Each scene shows the same named points in several views. A view is turned or mirrored, and shifted as a whole, has a little noise and may leave points out.
(in the rows, 128 means zero)

Scene 1
View 1
J_684: [ 95  94 128 120 125 131  64  79 132 193 137  85 108 148 135 122  92 141
 139 120 128]
J_230: [ 84  83 120 132 114 110 107 148 132 175 126  93  95 145 123 127  74 137
 123 135 168]
J_553: [ 82  94 132 132 128 112  97 131 123 176 145  91 110 150 119 121  63 126
 126 121 152]
J_357: [ 93  84 110 146 122 102  78 153 130 186 127 107  79 132 161 148  57 131
 150 155 145]
J_768: [ 83 108 128 136 149 114  60 118 111 186 160 107 112 160 149 127  38 119
 139 121 133]
J_335: [108  70 111 113  93 133  85  82 165 192  98  72  85 126 129 131 139 163
 142 139 137]
J_446: [ 76 104 134 133 143 109  82 128 109 177 161  97 116 161 126 116  38 116
 123 115 148]
J_166: [ 80 101 131 115 124 138  73  95 133 191 141  90 115 172 133 119  78 141
 121 115 150]
J_932: [104  83 114 128 117 122  66 100 143 193 123  92  88 135 148 136  94 144
 152 138 128]
J_719: [ 72 116 133 139 156 112  61 127 101 186 172 113 121 170 152 125  16 114
 135 115 143]
J_715: [ 86  83 123 136 119 107 105 143 128 175 134  92  99 135 123 125  68 132
 124 131 159]
J_78: [ 92  98 119 143 138 108  63 130 119 189 145 109  94 146 160 138  45 125
 149 140 133]
J_91: [ 84  84 136 119 113 113 123 122 129 168 133  69 112 137  91 104  92 133
 109 110 164]
View 2
J_335: [108 113 157 134 143 113 131 128  85 174 103 161  99  86  69 143 104 114
 138 168 164]
J_78: [144 114 116 163 127 113 159 137 171 142 148 156 134 111  99 172 122 134
 109 135 103]
J_768: [150 115  98 162 126 126 167 134 177 138 172 138 118 117 103 170 124 127
 105 137 121]
J_684: [137 116 115 151 134 133 148 128 123 161 154 142  97  99  84 161 108 123
 122 150 162]
J_230: [133 105 129 141 127 106 178 143 153 134 129 138 130 118  95 148 148  96
 112 163 107]
J_932: [127 116 136 153 135 114 139 132 128 163 125 161 115  94  84 161 106 129
 125 147 137]
J_357: [128 110 139 155 126  95 160 139 163 141 117 166 142 107  94 165 125 124
 110 143  89]
J_91: [132 107 122 122 142 133 180 145 124 139 138 117 103 118  90 120 150  69
 119 189 146]
J_719: [157 116  86 163 121 126 179 134 189 131 191 128 123 125 106 176 134 126
 102 134 111]
J_166: [128 107 114 155 120 122 168 125 131 147 171 125  98 110  86 161 128 117
 125 152 165]
J_446: [153 110  94 153 126 131 181 141 172 132 172 123 119 124 102 156 142 106
 105 151 121]
View 3
J_553: [152 109 157 163 122 105 160 141 137  95 118 147 110 141 140 149  79 115
 142 122 178]
J_91: [146  90 161 138 110 109 160 137 155 112  84 160 118 129 141 172  80 138
 132 118 199]
J_335: [154 116 138 129 141 139 166  84 169  95  62 162 161 189 159 175 123  85
 105 128 192]
J_230: [138 109 165 163 121  97 147 135 131  89 116 152 124 146 154 142  86 116
 145 105 168]
J_166: [168 110 146 141 129 125 170 133 153 103 116 135 112 167 114 154  83  94
 146 140 186]
J_715: [138 105 158 153 120 105 147 122 143  93  98 158 136 154 156 152  94 119
 139 104 175]
J_78: [161 130 155 184 136 106 159 126 117  70 143 139 112 161 154 131  89  86
 138 129 153]
J_768: [170 125 153 178 130 106 171 147 120  81 149 132  95 151 135 137  77  93
 142 145 163]
J_357: [144 131 158 181 137  98 144 114 121  65 132 151 135 163 172 132  99  94
 138 101 149]
J_684: [174 119 139 148 132 134 179 121 151  95 107 139 117 165 128 162  95  86
 121 154 182]
J_932: [165 127 139 160 141 124 167 105 144  80 106 149 137 178 154 153 110  80
 118 136 173]
J_446: [161 113 160 171 119  99 167 153 126  93 140 136  90 136 129 141  65 115
 149 135 170]
View 4
J_553: [131 158 136 123 131 147  99  97 153 158 101 108 162 115 137 113 155 118
 155 102 156]
J_78: [124 137 129 111 134 153  77 107 157 172 126 102 125 128 140  93 158  79
 177 102 158]
J_230: [139 139 142 126 135 128  95  94 152 158 108 119 166 113 146 108 167 114
 167  98 150]
J_932: [108 134 141 129 128 140 107  87 179 185 113 115 130 134 119 107 126  72
 150 107 133]
J_684: [105 169 136 132 124 163 113  90 178 178  99 103 134 129 108 113 120  90
 138 107 145]
J_446: [135 169 120 112 128 174  75 117 142 158 114  92 144 114 142  97 166 106
 171  96 173]
J_719: [130 174 109 106 129 184  66 121 142 156 120  81 134 117 145  92 168 106
 174  93 184]
J_715: [135 139 144 128 134 127 101  90 156 161 100 121 169 114 139 114 160 115
 163 102 146]
J_166: [119 183 132 139 128 163 100  86 169 164  97  92 143 120 126 106 123 102
 134  86 148]
J_768: [125 168 121 113 129 176  77 115 152 163 119  90 131 122 136  97 158  93
 167  97 175]

Which points are out of place in each view (at most two, in the order of its rows)? Write - if all are in place.
view 1 -> J_230
view 2 -> -
view 3 -> J_715
view 4 -> J_446

Scene 2
View 1
J_536: [128 101 138  70 104 136 114  76 109 167 132 109 123 145 145 164 159 152
 167 132 145]
J_560: [131 138 106  67 127 136 149 106 129 180 178 116 152 146 126 133 135 153
 144  84 111]
J_939: [127  77 167 108 117 150  87  42  76 135 135  75 112 130 192 167 134 155
 138 145 159]
J_50: [121 108  60 109 136 167 102  99  80 169 255  76 162  97 159  98  71 155
  87  80  97]
J_734: [122 108 124  99 117 171 121  79  98 164 160  84 139 140 164 151 122 147
 127 102 117]
J_928: [133 134 193  73 107 151 164  82 146 158  95  95 133 177 148 182 166 142
 175  95 142]
J_881: [119 102 119 113 123 174 114  78  90 150 188  69 143 127 173 138 101 150
 108  94 114]
J_587: [115 130  86  82 120 187 136 115 113 185 174 100 157 151 134 137 131 143
 124  75  83]
J_402: [146 121 143  85 140  93 122  73 111 135 220  95 149 116 162 103  91 158
 133  95 155]
J_417: [120 131 125  80 108 181 151 103 124 185 129 103 143 170 132 163 153 146
 150  94 105]
J_72: [143 118 175  86 129 111 131  68 111 135 176  81 140 130 173 136 111 153
 143 101 163]
J_96: [138 149 160 100 143 145 164  89 132 145 204  73 170 141 165 115  77 144
 117  50 120]
J_530: [134 101 137  98 134 108 100  66  89 134 210  88 142 108 179 123  94 156
 124 112 155]
View 2
J_402: [118 147  54  84 152  77 119 170 129 155  78 176 145  97 149  67 189  95
 132 114 168]
J_50: [ 87 189  82  79  89 127 138 108 114  92 160 164 172  49 207  78 178  90
 155 154 165]
J_928: [166 135 140 162 181 103 122 159 162 148 118 111  81 177 110 106  97 104
 170 146 101]
J_560: [145 147 142 106 161 120 102 165 142 115 148 141 136 109 176  72 138  91
 174 139 116]
J_536: [140 138 143 155 168 105 101 126 131 117 113 124  86 121 126  92 129 129
 122 132 103]
J_96: [137 158  86  95 142 103 138 169 147 144 128 151 145 130 160  84 140  75
 180 141 147]
J_939: [116 150 117 176 145  94 120  87 121 119  91 125  71 119  96 110 140 147
  95 145 116]
J_587: [132 167 149 116 131 139 119 135 139  96 177 130 137 103 185  87 122  92
 184 157 119]
J_72: [125 150  71 121 150  85 137 145 140 151  90 147 117 135 124  94 148  96
 142 132 145]
J_881: [107 175  88 123 113 119 148 105 128 114 140 141 137 100 152 104 141  98
 149 159 147]
View 3
J_928: [109 174 126 131 124 122 136 134 117 126  79  95 133 172 210 127 116  89
  90 160  87]
J_96: [102 133  96  81 123 101 116  79  92  91 122  87 147 181 154 167 135  88
 140 113 149]
J_536: [120 147 153 116 136 123 109 109  81 159  87 133 126 166 171 116 116  87
 140 152  94]
J_530: [135  88 153 113  82 109 107  82 107  97 129 106 152 139 109 164 152 105
 145 103 169]
J_417: [102 170 117  90 155 120 117 103  76 156  90 123 122 199 182 132 112  76
 139 146  92]
J_881: [126 116 129  89 116 113 104  76  67 140 115 149 133 187 111 167 148  90
 152 104 126]
J_50: [117  91 120  40 137  99  89  33  43 135 137 143 136 194  79 181 140  82
 217  80 156]
J_939: [147 110 191 148  86 123 108 116 102 155  95 148 136 139 129 131 143 105
 121 130 115]
J_587: [100 153  98  57 161 110 109  73  56 147  98 130 124 208 149 151 117  73
 169 126 104]
J_734: [117 134 141 100 123 114 109  92  80 146 108 141 125 178 135 149 134  89
 141 121 118]
View 4
J_402: [157 163 113  80 121 100 176 108 132  67 122  95  90 116 146 108 138 153
 141 100 130]
J_881: [170 153 117 127 125 115 190  66 137 101 134 129 123 118 201 120 143 172
 160 151 107]
J_96: [196 170 123  85 140  92 179 116 162  86 150 111 134 121 162 120 155 140
 144 125 127]
J_536: [142 146 164 106 124 155 106  75 128 127 146 132 121 139 131 171 137 153
 168 143 127]
J_72: [155 149 127  84 131 132 153 115 129 104 134 120 113 125 145 113 126 131
 132 110 127]
J_734: [164 156 133 125 122 134 159  69 136 113 147 138 134 127 181 142 142 160
 161 151 114]
J_939: [117 128 134 129 116 179 133  74  94 143 124 150 108 136 166 123 110 148
 145 135 107]
J_587: [206 175 143 116 123  93 169  68 169  85 169 125 151 130 184 181 171 181
 188 176 119]
J_530: [138 149 112 105 108 119 178  85 112  75 109 110  81 118 165 109 131 163
 145 110 122]
J_417: [195 169 163 108 136 132 135  80 158 118 173 133 166 136 159 184 164 157
 174 172 118]
J_560: [195 178 149  85 128  97 143  85 157  80 159 109 130 130 146 176 171 162
 180 144 130]
View 5
J_530: [161 106  99 102 112 131 123 165  50  77 150 110  97 150 205 125  95 185
 122 148 113]
J_402: [165 105  96  96 142 121 121 147  67  88 159 115 126 144 190 131  99 181
 111 138 119]
J_417: [145 180 115 153 131 174 154 181 151 105 115 137 102  93 144 131 127 121
 122 158 136]
J_928: [152 153 151 136  99 106  90 135 177 154  99 133 113 107 114 139 139 117
  91 162 104]
J_939: [156 114 117 133  43 135 118 190  90 102  93 115  47 154 186 121 117 162
 129 176  91]
J_560: [151 155  92 134 162 170 152 164 130  94 143 135 129 107 154 139 109 134
 116 142 150]
J_587: [147 190 103 150 161 175 172 181 119  70 129 122 111  83 174 128 116 133
 138 150 161]
J_72: [162 116 115 110 106 111 103 143  95 106 132 117 109 142 175 129 110 166
 109 158 107]
J_881: [154 169 109 140 121 158 154 188  91  76 120 114  84 103 191 114 117 150
 147 158 135]
J_536: [148 124  97 135  89 181 131 192 134 115 111 138  81 142 143 137 118 138
 109 163 112]
J_96: [162 153 120 121 157 114 129 134 102  91 145 115 135 104 175 127 111 152
 112 144 132]
J_734: [153 158 114 140 109 146 144 177  98  84 117 118  82 114 181 124 119 149
 137 162 129]
J_50: [160 158  83 123 171 155 176 184  29  23 160 104 110 107 238 111  91 185
 164 142 156]

Which points are out of place in each view (at most two, in the order of its rows)? Write - if all are in place.
view 1 -> J_96
view 2 -> J_402, J_939
view 3 -> J_536, J_530
view 4 -> -
view 5 -> J_928, J_881

Scene 3
View 1
J_954: [135 114 151  88 144 140 109 163 135 125 131 132 141 178 147 145 100  73
 115  76 140]
J_294: [149 103 143  98 153 161 155 116 129 121 125 128 130 173 165 128 113  92
 111  82 164]
J_894: [150 159 116 147 135 132 129 173 120 132 147 132 141 164 136 117 112 128
 118  91 133]
J_432: [141 145 144  79 122 139 122 173 129 142 130 149 145 188 145 148 116  84
 116  88 130]
J_612: [140 177 134  81 101 181 136 137 113 186  98 148 136 195 135 122 131 119
 121 125 115]
J_401: [145 120 145  93 140 154 135 139 131 129 125 136 135 179 152 132 111  88
 115  84 147]
J_581: [189 175 100 116 111 141 227 137 116 131 143 153 130 175 168 130 154 154
  80 112 167]
J_616: [157 141 129 101 127 187 178  91 110 156 106 131 126 179 161 105 131 132
 113 119 155]
J_978: [149 153 125 132 131 150 136 147 114 146 122 132 135 171 137 114 114 127
 120 102 135]
J_160: [128 130 148  90 132 197 115 104 113 173  92 124 134 184 136 103 111 104
 138 114 126]
J_28: [140  95 150 102 157 167 124 115 128 124 117 114 131 172 155 119 103  86
 121  85 158]
J_108: [135  77 156 100 168 165 122 104 138 115 122 113 131 169 156 121  95  74
 125  73 166]
J_298: [136 194 124 113 106 174 112 148 100 199  98 142 141 187 118 102 125 140
 136 126  98]
J_204: [112 108 148 152 169 168  56 134 116 146 114  93 138 155 120  90  74  95
 160  81 122]
J_341: [131 168 132 118 122 164 100 159 110 176 110 135 141 179 123 109 111 116
 135 111 109]
View 2
J_612: [104 124 163  64 167 138 190 141 120 113 182 102 134 103 127 125  91 150
 136  59 135]
J_204: [130 154  93 143 154 169 201 126  64  91  82  59  75  97 159 150  80 130
 101  93 128]
J_432: [ 91 160 120  99 160 133 167 113 123 146 139 130  95 100 115 114 111 152
 140  70 109]
J_160: [117 113 138  93 163 134 211 124  99 112 141  78 119 110 135 165  97 126
 119  66 143]
J_978: [115 165 146 105 150 158 182 160 117 110 137 104 112  79 125 140 109 141
 133  85 106]
J_294: [105 134 131 113 151 111 194 116 124 158 132 108 105  97  99 191 140 119
 133  74 114]
J_28: [116 140 113 130 149 125 199 113 104 144 107  97  91  98 115 186 127 116
 122  83 117]
J_341: [111 152 137  88 159 161 180 143 104  99 145  93 111  97 142 110  81 154
 125  72 124]
J_298: [113 138 165  65 165 169 188 164 110  83 174  86 131  97 145 103  71 159
 125  63 141]
J_401: [106 152 122 116 150 127 183 120 117 146 125 110 101  97 111 157 127 130
 133  76 107]
J_108: [118 141 106 142 146 121 203 106 104 148  92  96  82 100 116 202 137 104
 122  86 112]
J_954: [ 96 159 104 125 155 127 176  99 110 156 116 120  80 102 116 137 121 137
 130  76 107]
View 3
J_108: [ 86 146 108 133  83 124 172 160 106 157 122 139 104 126 120  96  71 125
 149 124 108]
J_298: [134 160  99  88 124 178 127 139 163 175 166  99  64 180 108 121 203  87
 134 144 164]
J_581: [144 179 137 131  92 134 166 171 152 230 134  84 103 160 196  60 151  29
 184 101 185]
J_160: [115 155  79 117  99 167 141 143 117 155 171 126  74 157 104 115 139 112
 146 127 126]
J_978: [111 153 120 108 114 143 156 151 165 185 129 108  86 154 129  94 147  87
 139 131 156]
J_294: [106 154 113 134  83 132 167 159 111 175 131 123 105 135 141  89  93 101
 158 113 132]
J_341: [114 154 114  91 123 157 134 139 157 168 143 107  81 169  99 116 168 105
 127 146 159]
J_616: [129 160  88 137  85 162 160 162 127 193 167 118  77 158 155  83 141  71
 173 109 133]
J_432: [122 167 141  97 110 124 138 144 117 171 121  89 122 155 114 116 124 111
 136 136 179]
J_401: [110 158 126 115  96 127 155 152 118 171 124 111 111 146 126 103 105 110
 146 124 149]
J_612: [142 172  98 101 105 169 127 142 119 175 174  95  84 176 121 122 179  87
 153 124 166]
J_204: [ 70 122 100 105 118 148 159 146 175 140 116 154  67 131  76 110 117 139
 112 152 103]
J_894: [103 148 145 100 123 132 160 155 180 188 106 105  94 149 130  87 150  84
 129 143 167]
View 4
J_616: [130 114 159 111 128 142 116  66 126 156 114 127 117 143 126  55 164 143
 168 119 164]
J_108: [137  92 155 134 128 187 149  93 159 173 154 136  68 139 126  91 119 113
 129 187 159]
J_401: [138 111 136 137 152 167 136 116 141 168 142 123  81 141 132 102 152 120
 137 150 170]
J_28: [144  93 144 131 132 178 146  97 148 168 151 136  79 141 129  84 133 114
 137 172 163]
J_341: [185 115 100 117 145 132 121 141 112 138 147 154  89 140 135  80 201 105
 161 131 174]
J_954: [148 100 123 145 162 171 140 142 147 169 155 121  69 140 133 120 150 107
 127 158 173]
J_294: [127 109 154 133 137 174 139  88 148 171 132 122  89 144 126  93 135 131
 135 158 164]
J_978: [159 138 122 122 133 138 125 116 124 143 124 148  90 147 137  92 179 129
 137 126 166]
J_298: [189 118  98 106 141 111 108 135  95 132 139 154 105 142 129  60 222 109
 182 103 179]
J_894: [163 161 111 126 135 138 128 133 131 141 121 155  81 146 148 114 178 134
 115 135 160]
J_612: [160  96 119 115 156 130 108 121 109 155 137 122 110 138 120  64 209 115
 190 100 184]
J_160: [167  78 136 111 132 152 129 103 122 154 159 142  96 137 119  51 175  96
 183 139 172]
J_581: [103 177 151 118 150 129 100  82 124 159  72 105 125 156 138 104 180 185
 133  87 164]
J_204: [205 100 112 117 100 161 154 125 136 133 176 197  56 137 138  71 152  81
 129 194 152]
View 5
J_341: [149 156 119 123  91 164 163 110 127 102  91 145  73  70 138 161 113 131
  97 105  90]
J_978: [145 173 112 132  75 147 145 126 119 115  83 145  84  95 142 156 116 116
 132 114 106]
J_28: [126 150 101 152  94 128 119 120 138 104 101 160  86 152 102 129 117  91
 106 146 106]
J_432: [155 182 103 142 119 160 142 153 130 126  89 157  93 142 152 153 143 110
 108 138  90]
J_298: [165 142 154 118  69 163 182 107 131 104  76 140  69  51 141 177 109 144
 105  84  99]
J_616: [153 133 156 156  45 113 139 125 144 123  70 150  90 131 112 157 119 107
 138 112 135]
J_612: [165 142 152 141  74 148 165 125 139 118  71 147  83 102 133 169 123 130
 109 104 109]
J_160: [147 119 144 142  81 136 155 101 148  92  90 151  77 114 100 146 109 119
  85 116 104]
J_204: [106 157  67 117  98 148 125  75 119  68 122 145  62  75  98 119  78 102
  88 135  88]
J_108: [120 151  89 158  99 123 110 120 136 101 111 158  87 166  94 118 115  86
 101 159 103]
J_581: [166 191 149 155  34 127 135 175 124 166  49 150 102 132 167 181 143 112
 195 112 142]
J_894: [140 199  91 121  79 155 137 132 105 120  85 144  79  87 155 153 115 111
 144 123 101]
J_954: [140 177  88 141 124 160 132 139 130 110 102 160  87 148 135 137 131 103
  89 150  80]
J_294: [137 156 108 158  82 125 118 137 137 118  90 159  92 161 113 136 122  88
 124 147 112]
J_401: [143 165 107 148 101 144 132 139 132 119  92 157  90 145 122 142 130 101
 107 139  98]
View 6
J_894: [116 108 114 123 121 148  99  91 131 117 156 125 178  87 150 167 101 125
 145 171 120]
J_432: [109 129 144 132 140 115 104 130 156 121 143 148 175 129 168 191  89 122
 118 159 128]
J_298: [103 120 115  91 157 160  76 124  74 131 118 112 168 130 154 187  56 110
 160 113  97]
J_294: [127 152 151  84 154 113 112 113 186 101 157 115 151 113 121 158 109 136
 104 175 108]
J_616: [119 169 128  52 164 116 105 107 141  90 128  94 145 102 124 150  81 132
 122 137  77]
J_341: [109 110 131 104 148 160  85 127 104 135 137 118 168 132 146 187  81 115
 143 136 112]
J_204: [127  75 164  93 166 196  79 117 130 161 193 101 158 141  84 182 126 122
 134 177 125]
J_978: [117 123 119 102 139 139  97 101 131 113 145 117 169 101 142 164  90 125
 140 158 106]
J_954: [118 122 163 128 145 122 106 132 177 123 163 144 169 138 147 189 108 127
 104 182 130]
J_581: [115 179  90  88 114  84 126  75 151  64 114 116 169  45 170 132  73 132
 132 146  81]
J_28: [128 134 161  85 164 130 105 120 178 119 169 116 152 131 107 165 116 134
 102 178 113]
J_108: [131 134 174  87 166 126 112 117 198 120 180 112 143 130 100 162 125 134
  96 190 117]

Which points are out of place in each view (at most two, in the order of its rows)? Write - if all are in place.
view 1 -> -
view 2 -> J_294
view 3 -> -
view 4 -> -
view 5 -> J_432, J_612
view 6 -> -

Scene 4
View 1
J_856: [167 213 115 111  61 113 148 124 137 110 156 130  95 131 151 155 103 126
 115 161 131]
J_59: [146 216 151  90  96 119 138 177 155 171 159 138 104 135 148 193 135 114
  60 150 113]
J_732: [144 211 120 155  81 108 150 112 144 121 164 123 122 136 149 156  93 109
  84 151 121]
J_300: [141 235  92 199 126 101 146  78 113  89 178 108 200  95 116  88 100 125
  81 189 116]
J_40: [166 206 110 129  65 107 149 115 137 102 158 126 100 138 139 155  92 124
 106 162 124]
J_569: [136 195 138 162 109 109 144 126 159 146 160 131 121 155 136 178  96 103
  47 153  95]
J_720: [162 229 133  86 106 119 133 167 128 149 166 137 132 103 131 156 147 135
  86 174 113]
J_984: [151 185 114 150  42 108 161  96 165 103 148 126  62 177 160 186  57 104
 103 131 128]
J_370: [182 206 131 101 114 119 126 165 135 144 156 140 102 136 110 171 134 142
  75 186  87]
J_509: [131 223 124 148  87 108 154 121 147 122 167 120 137 123 155 150 107 108
  78 151 129]
J_395: [154 207 152  88  80 119 139 176 161 170 158 143  82 147 150 203 129 115
  67 147 110]
J_451: [166 170 132 146  97 112 137 127 165 139 145 139  71 184 120 197  83 118
  61 162  76]
View 2
J_451: [111 131 101 141 102 178 103 108 101  96 135 119  96  58 172 201  79 119
 120 232  84]
J_984: [152 107 134  99 131 148  80  94 118  93 149  80 136  58 131 205 101 138
 123 234  71]
J_395: [111 109  94 139 105 107 128  82  88 121 133  91  77  60 164 211  65  76
 145 174 104]
J_569: [106 131 100 141 134 148 145 113  99  84 138 107  85  61 166 203  67 123
 124 196 105]
J_370: [ 89 125  86 179  79 135 122 112 108  96 106 125  88  71 155 164  48 111
 144 174 121]
J_720: [103 113  97 166 102  98 145 114 114  89 108 105  86  82 138 161  39 117
 154 140 141]
J_59: [104 116  91 146 113 107 147  92  93 109 130  95  73  64 160 203  53  95
 144 160 117]
J_300: [115 147 123 152 160 150 165 185 152  14 116 114 131  99 103 132  38 233
 121 176 145]
J_40: [133 108 122 132 114 132  99 112 130  82 126  92 134  72 119 172  75 149
 140 198 102]
J_732: [126 119 115 136 124 140 116 124 128  71 126  97 124  76 129 173  66 156
 128 195 110]
J_856: [138  98 124 131 108 113  99 104 130  89 124  88 130  76 115 165  70 135
 146 184 106]
J_509: [125 120 116 126 154 120 145 126 122  68 135  89 109  76 129 185  65 157
 127 172 119]
View 3
J_395: [126 116 187 176 133 178  80 166 152 102 148 118 125 124 171 134  88  87
 113  96 127]
J_59: [118 119 181 157 132 170  94 159 123 110 136 131 119 150 192 135  98  88
 108  95 139]
J_732: [111 131 149 124 104 150 135 157 112 131 111 135 130 170 162 150 121 120
 140 107 160]
J_720: [133 132 175 169 110 179  82 134  95 101 113 113 104 170 209 113 106 116
  81  91 144]
J_40: [128 129 141 138  78 159 120 147 127 125 108 112 138 161 145 142 111 143
 137 112 162]
J_509: [111 135 155 126 112 151 137 157 100 128 112 140 124 177 180 147 116 110
 125 101 161]
J_856: [135 135 152 150  70 175 123 144 127 124 117 114 134 159 153 141 100 147
 123 107 157]
J_984: [123 119 139 125  89 152 145 180 166 139 130 124 161 135 107 167 100 128
 174 120 158]
J_300: [101 148 117  86 104 112 141 128  29 136  56 130 108 228 198 127 156 153
 125 108 193]
J_569: [107 111 162 136 150 138  89 168 126 116 123 125 124 147 172 137 112  97
 136 103 147]
View 4
J_856: [123 129 109  67 148 100 103  88 166 102 119  82 131 102  88 149 155 136
  93 128 171]
J_451: [ 71  63 112  89 148 105  94  89 166 142  97 156 130  87 129 141 162 171
  92 133 150]
J_984: [ 92 109 106  41 145 100  98  78 170 132 101  92 130 103 100 159 186 212
 112 140 154]
J_40: [114 128 106  73 154 108 109  92 161 104 113  89 136 100 102 156 163 148
  90 127 157]
J_59: [123 101 139  76 103 106 103  93 143 151 154 125 136 119  73  91 113 109
  89 150 152]
J_300: [137 196 110  93 178 153 185 111 101  59 122  97 146  98 158 171 174 104
  75  66 104]
J_509: [127 151 123  64 135 123 139  91 125 113 141  92 142 115 105 138 157 138
  95 120 128]
J_732: [117 141 117  68 143 118 133  93 136 114 126 100 139 104 108 145 163 153
  99 119 132]
J_370: [118  90 122 110 132 112 103 107 154 119 132 141 131  98 107 114 124  83
  68 125 162]
J_395: [111  87 135  72 105  97  89  88 156 153 144 125 134 112  67  97 120 126
  95 159 165]
J_569: [104 107 129  76 119 120 121  95 129 144 137 140 138 106 113 115 139 141
  93 134 128]
View 5
J_451: [ 88 164  96 113 166 118  82  89 143  88  98 158 163 128 148 154 115 153
 189 148  69]
J_370: [104 154 125 106 155  85  98  64 163  99 124 108 133  94 106 157 134 156
 136 149  93]
J_40: [122 153 123 115 122 135 133  80 139  66  92  98 121 118 169 139 135 129
 176 156  76]
J_856: [129 145 127 118 106 145 130  79 132  61  83  82 106 126 181 137 138 117
 175 156  77]
J_984: [106 148 101 121 119 158 102  95 119  63  62 131 141 152 199 138 121 112
 212 151  62]
J_300: [173 204 148 103 133 193 224 132 181  72 168 103 123  94 159 130 168 164
 140 171  90]
J_720: [114 141 142 115 125 107 111  73 159 111 140  72 119  88 106 154 145 125
 120 154 116]
J_59: [ 81 134 127 129 131 109  63  87 136 126 126 103 147 106 113 161 129 110
 142 146 120]
J_569: [ 97 160 113 122 149 137  92 110 144 110 128 136 159 118 138 151 128 134
 164 150 102]
J_509: [124 156 133 127 120 167 129 116 142  96 129 106 134 119 154 140 143 113
 159 157 106]
J_395: [ 77 128 120 127 131 100  48  79 129 117 107 107 142 113 121 162 122 107
 151 146 108]

Which points are out of place in each view (at most two, in the order of its rows)? Write - if all are in place.
view 1 -> J_569
view 2 -> J_732
view 3 -> J_59
view 4 -> J_451
view 5 -> J_856
